Points, in no order, along strands that fork and pass close to each other.
Two points are linked if the straight distance between their rows is under 62.1.
fup: [ 10  -3   6   6  24 -29   0   1  46   5 -38 -23 -16 -23   5 -57  27  23
  20  42]
kes: [ 12  -8 -13  -3 -25   8 -26 -31 -28 -21  32  19  31  12  -3  45 -30 -15
  -3  28]
Vufa: [ 47  -6  30  -4  33 -45  36  26 102 -27  -2 -24 -48  24   4 -21  42  33
  -8 -53]
gosir: [  2  18  40 -18  47  -9  51  31  79  36 -18 -52 -41  26 -28  -2  63   9
 -33 -98]
foro: [ 25 -12   5   7  25 -61 -38   1  78 -53 -56   0  22  11 -13  -2  37 -29
   2 -14]
fere: [-22  30  15  -5  35 -31  -3  36  33  34 -23  -1  -7  -1 -34 -15  35 -20
  -9 -51]
ret: [ -3   2 -31  -4 -49  28 -29 -47 -60  17   4  15  23  10  42  12 -24 -17
  -2  73]
Labus: [-18   0  -6  12 -11  31 -16 -16 -40  27 -28  -5  13 -25  25 -33  -4  -6
  14  58]
tabam: [ 30 -27  -6  16  11 -25   6   8  42 -20 -23 -18 -24 -28  15 -49  18  31
  28  26]
geg: [-40  36  25 -10  23   8  17  45  -5  56   0  11 -21   2 -28   0   5  -3
 -27 -60]
dosi: [ -4  27   3 -19  -2 -16 -25  -7 -12 -26  26  49  51  37 -48  69 -17 -31
 -39 -30]
maf: [-23  32  15  -6  -6  33  25  17 -47  41  41   6 -31 -19  -6 -11 -37  32
  -1  13]
solav: [-27  25  38  -6  33   1  37  44  20  58  -6 -20 -38 -11 -19 -33  25  23
 -27 -66]
nad: [ 17  37 -17 -23 -22 -19  -8 -42 -41 -22  48  30  43  38 -32  68 -38  -9
 -25  -2]
Bif: [ 18 -13   0  -3  24 -55 -32   3  68 -29 -60  -4  18   0 -15 -17  42 -32
   4   7]
pefe: [ 31 -80 -28  20 -38  22  -2 -27  -9 -35   5   3   4 -12  67 -22  -5   5
  38  47]
dolib: [  1  10  13   4   0 -15 -22   3   1 -36  29  35  35  38 -35  67 -19 -24
 -31 -44]
fevu: [  1 -23  -1   8   1   5 -23  -3  -3 -13 -23   4   9 -24   3  -8  -1 -16
   6  20]
tidi: [-43  25  -9  12  -4  57   5 -10 -52  52  -8 -18   6 -33  31 -70 -22  25
  25  65]
geri: [-20  32  13 -12  41 -45  -7  45  43  31 -30  11  10  16 -34   3  49 -31
  -7 -72]
tuli: [ 19 -44 -15  13 -27  22 -12 -15 -21 -40  20   1   7  -9  26  14 -18   8
  30  28]
Sef: [-27  24  13   0  28 -14   3  33  12  36 -32 -11 -14 -25 -19 -50  18   2
  12  -5]
buda: [-39  39  16 -14  26  17  21  39 -18  54  10  26 -10  16 -40  24  -1 -10
 -41 -60]
litos: [ 22 -51 -11  22 -11  11  -8 -12   3 -44  -9  -2  -1 -17  26  -5  -6   5
  26  27]
kegu: [-17 -10 -15   7 -20  27 -19 -15 -48   5  -8   7  17 -14  15  -3 -18 -16
   4  55]
fad: [ 21 -50 -27  14 -52  29 -33 -42 -34 -14  -3  11  17  -7  63  -4  -9  -9
  22  61]
Tise: [ 15 -15  24  30   9 -36 -17  14  45 -76  -2  13  12  18  -9  44   1 -16
  -8 -63]
ruli: [  6 -23 -31   7 -56  46 -25 -45 -53   8  10   9  10  -2  54  -5 -19  -9
  16  74]
kekuz: [  9  -5  21  16  -5 -15 -15   8  14 -62  35  26  22  35 -19  68 -18 -22
 -16 -52]
Nuzos: [-17  38  -5 -18 -11  29  16  -7 -53  43  52  12 -15 -11 -17  10 -43  19
  -2  28]
pom: [-11  -5 -12  14   0  28  -5 -12 -25  26 -28 -14  -3 -40  33 -60  -9  18
  21  57]
Kisep: [ 15 -21  -9  11   8 -25 -27 -11  35 -29 -57  -6   2 -17   7 -22  21 -11
  16  29]
zuzab: [  11  -17   39    3   21    4   34   26   39  -22   10  -16  -33   23
   -8   23   18   17  -21 -103]
nonar: [-11 -14  -7   5  -7   4 -37  -4 -15  -6 -41   7  30 -15  12  -2   5 -29
  -1  32]
Peg: [-38  40 -10 -17   3  21  -3   3 -50  44   5  16  21 -13 -25  -4 -24 -21
  -6  42]
Gipo: [-43  29  -9   5 -12  52  -1 -10 -57  51   3  -6   8 -24  18 -39 -27   4
  19  70]
Mito: [-35  25  17  -2   4  27  15  22 -31  49  14  -3 -19 -32  -6 -31 -28  25
   8  20]
Tezad: [-17  49 -27 -21 -22  26   7 -29 -68  39  37   6   4   0 -13   9 -44   5
   3  52]
luni: [ -11   17   26   -6   42  -34   13   39   62   10  -33   -6    0   26
  -30   31   57  -20  -26 -114]
teme: [-29  34 -19 -18  -9  14 -14 -16 -62  29  -2  24  28   7 -26  14 -15 -29
 -18  47]
rigi: [-27  20  32  -3  28  -1  19  39   9  44  -5  -3 -35 -10 -17 -23   6  19
 -17 -49]
Rezon: [  0  12 -34 -16 -39  24 -17 -48 -58  13  19  12  23   6  15  27 -28 -13
  -4  60]
Siv: [-27  42 -25 -21 -25  32  -3 -32 -71  43  12   4  22  -4  -1  -3 -44  -7
   1  70]
zem: [ 26 -52 -23   0 -31  14  -2 -20 -27 -52  54   2  11   9  30  33 -29   3
  28  32]
nisu: [-20  33  23 -12  40 -36   4  49  59  32 -35   1  -1  28 -35  17  61 -30
 -21 -96]
sofe: [ 20 -60 -42   0 -55  32   0 -34 -33 -36  53   5   4   2  51  18 -33  11
  36  48]
vok: [ 12 -19 -46 -18 -51  30  19 -30 -61  -7  79  -8 -13  -4  31  11 -40  30
  27  54]
zepaf: [  21  -31   47   19   15    5   56   34   49  -52   15  -25  -39   32
   -1   25   27    9  -21 -115]
rane: [ 37 -83 -25  17 -39  17  -8 -23  -5 -69   1   3  12   4  62   0  -4  -2
  40  32]
Vaguf: [ 28 -44  -9  19  -6  -3 -26 -18  19 -41 -40  -8   9 -16  30 -13  11  -5
  18  30]
rosik: [ -5  45 -29 -32 -19   2  -7 -40 -68  27  21  31  40  13 -30  34 -21 -23
 -25  46]
zarov: [-10  -5  12  10  13 -10 -11  14  12   0 -18   2  -3 -33  -8 -16   1   3
   6   6]
Rifot: [-48  36   1  -4   8  29  10  14 -48  49   5   9   0 -28 -20 -21 -27   3
   1  33]
Zise: [ -9 -12 -15  -2 -23  16 -36 -18 -37  10 -22  21  41  -5  15   2  -6 -28
  -6  57]
Zona: [ 25 -61 -25  23 -45  27 -21 -25 -17 -21 -14   6   4 -10  72 -21  -5  -4
  29  56]
Fepor: [ 46 -44  -2  17  15 -23  15   9  47 -43 -13 -17 -18 -24  16 -39  14  40
  23  13]
kagur: [-15  23  33 -14  41 -21  37  36  63  45 -21 -34 -34  15 -25 -12  54  10
 -27 -90]
veguf: [  -4    7   31    3   31  -27    5   35   64  -10  -19   -6   -7   28
  -19   31   36  -18  -23 -109]
Pesi: [  8 -15  34  30   2 -19 -13  20  39 -72  17  22  19  31 -10  60  -5 -23
 -14 -70]
Tula: [ 21   9 -45 -23 -47  11  14 -40 -66  -6  73  -6 -17   4  13  34 -47  28
  16  33]
Des: [-15   3  18   7  19 -11  -1  21   8  24 -16  -9 -11 -32 -14 -39   4  14
   7   5]
numuv: [ 10  39 -25 -25 -24   6  11 -31 -54  18  57  14  -2  12 -24  38 -50  16
 -10  11]
fotad: [  -2    2   38    3   23  -12   14   37   42  -10   -5   -4  -24   19
  -20   31   22    0  -29 -101]
Ker: [ 49 -13  15  -4  29 -51  27  24 109 -28  -3 -21 -43  10   4 -37  37  36
   3  -8]
sis: [ 39 -74 -12  29 -23   4 -14 -17  12 -89 -12   3  19   7  47  12  -1 -11
  31  21]
nin: [ 27 -28   7  15  16 -53 -40   1  62 -78 -47   2  30  10 -13  14  31 -32
  -2 -23]
rek: [ 25 -29  14  25   8 -39 -25   9  57 -69 -20   9  10   5 -13  22  13 -15
   0 -41]
toriz: [  11    3   39    0   39  -18   43   28   85    5  -22  -38  -42   36
  -15   10   59   13  -29 -112]
gado: [  5 -11  -1   5  18 -42 -31   4  39 -16 -53  -1  11 -14 -12 -19  29 -18
   4  13]
teviv: [-20  28  36 -18  43   1  52  39  40  65 -14 -38 -40   7 -21 -27  42  13
 -29 -88]
vaz: [ 10  26 -10 -22 -14 -13 -22 -27 -33 -25  33  39  53  34 -40  67 -21 -29
 -34  -1]
gema: [ -2   7   3  15  23 -12   9   0  24  18 -33 -27 -15 -32  14 -68  23  28
  20  42]
toda: [ 16  31 -33 -26 -38   5  18 -28 -61  10  73   5 -15  13  -9  40 -57  30
   7  10]
gobe: [ 47 -31  11   5  24 -45  20  17  75 -49  -6 -22 -34  -9  14 -38  26  42
  18  -6]
kevat: [ -3  37 -28 -26 -14  -1  -8 -38 -67  20  35  21  26  17 -33  38 -43  -9
 -15  24]
Nug: [-22  27  19   0  34 -33   1  32  30  34 -29  -6 -12 -16 -29 -38  27  -5
   2 -25]
fotep: [-41  57   7 -26  17  19  40  30 -37  65  27  29 -17  29 -47  42 -16  -8
 -51 -63]
Zomes: [ 10 -42 -43  -1 -55  40  13 -37 -52 -13  55  -8  -3 -11  52  -1 -20  15
  37  59]
Kasaz: [-35  31 -16  -8 -13  42 -13 -20 -65  43  -5   7  24  -9  15 -18 -26 -18
   2  70]
kem: [ -2  -5 -14   1 -19  17 -19 -29 -38  -1  20  14  18  -1   2  26 -24  -7
   0  47]
sek: [ -4  -8 -11  18   5   6   3  -6   6  17 -35 -33 -14 -41  29 -69   9  26
  28  54]
Zevom: [ 30  -7  34   1  33 -31  30  26  94 -17 -12 -31 -45  31  -9  -6  44  20
 -14 -91]
bepep: [-30  14   8  15   6  45  17   4 -37  46   0 -28 -11 -41  15 -62 -22  42
  23  50]

A fork is a point with three links. Follow the links from the first point to the second and name the forks in between, in order.
Zona; pom -> kem > kegu
nisu; kem -> kegu
Ker; Rezon -> kegu > kem

A fork is a point with three links, a tip a point with one. Leave the first point through the second and follow the links. Name the first fork or tip that comes.
Mito; maf -> bepep
Fepor; gobe -> fotep
nonar; fevu -> zepaf
zem; tuli -> nad
ret; ruli -> sis
geri; fere -> kegu
rane; pefe -> kem
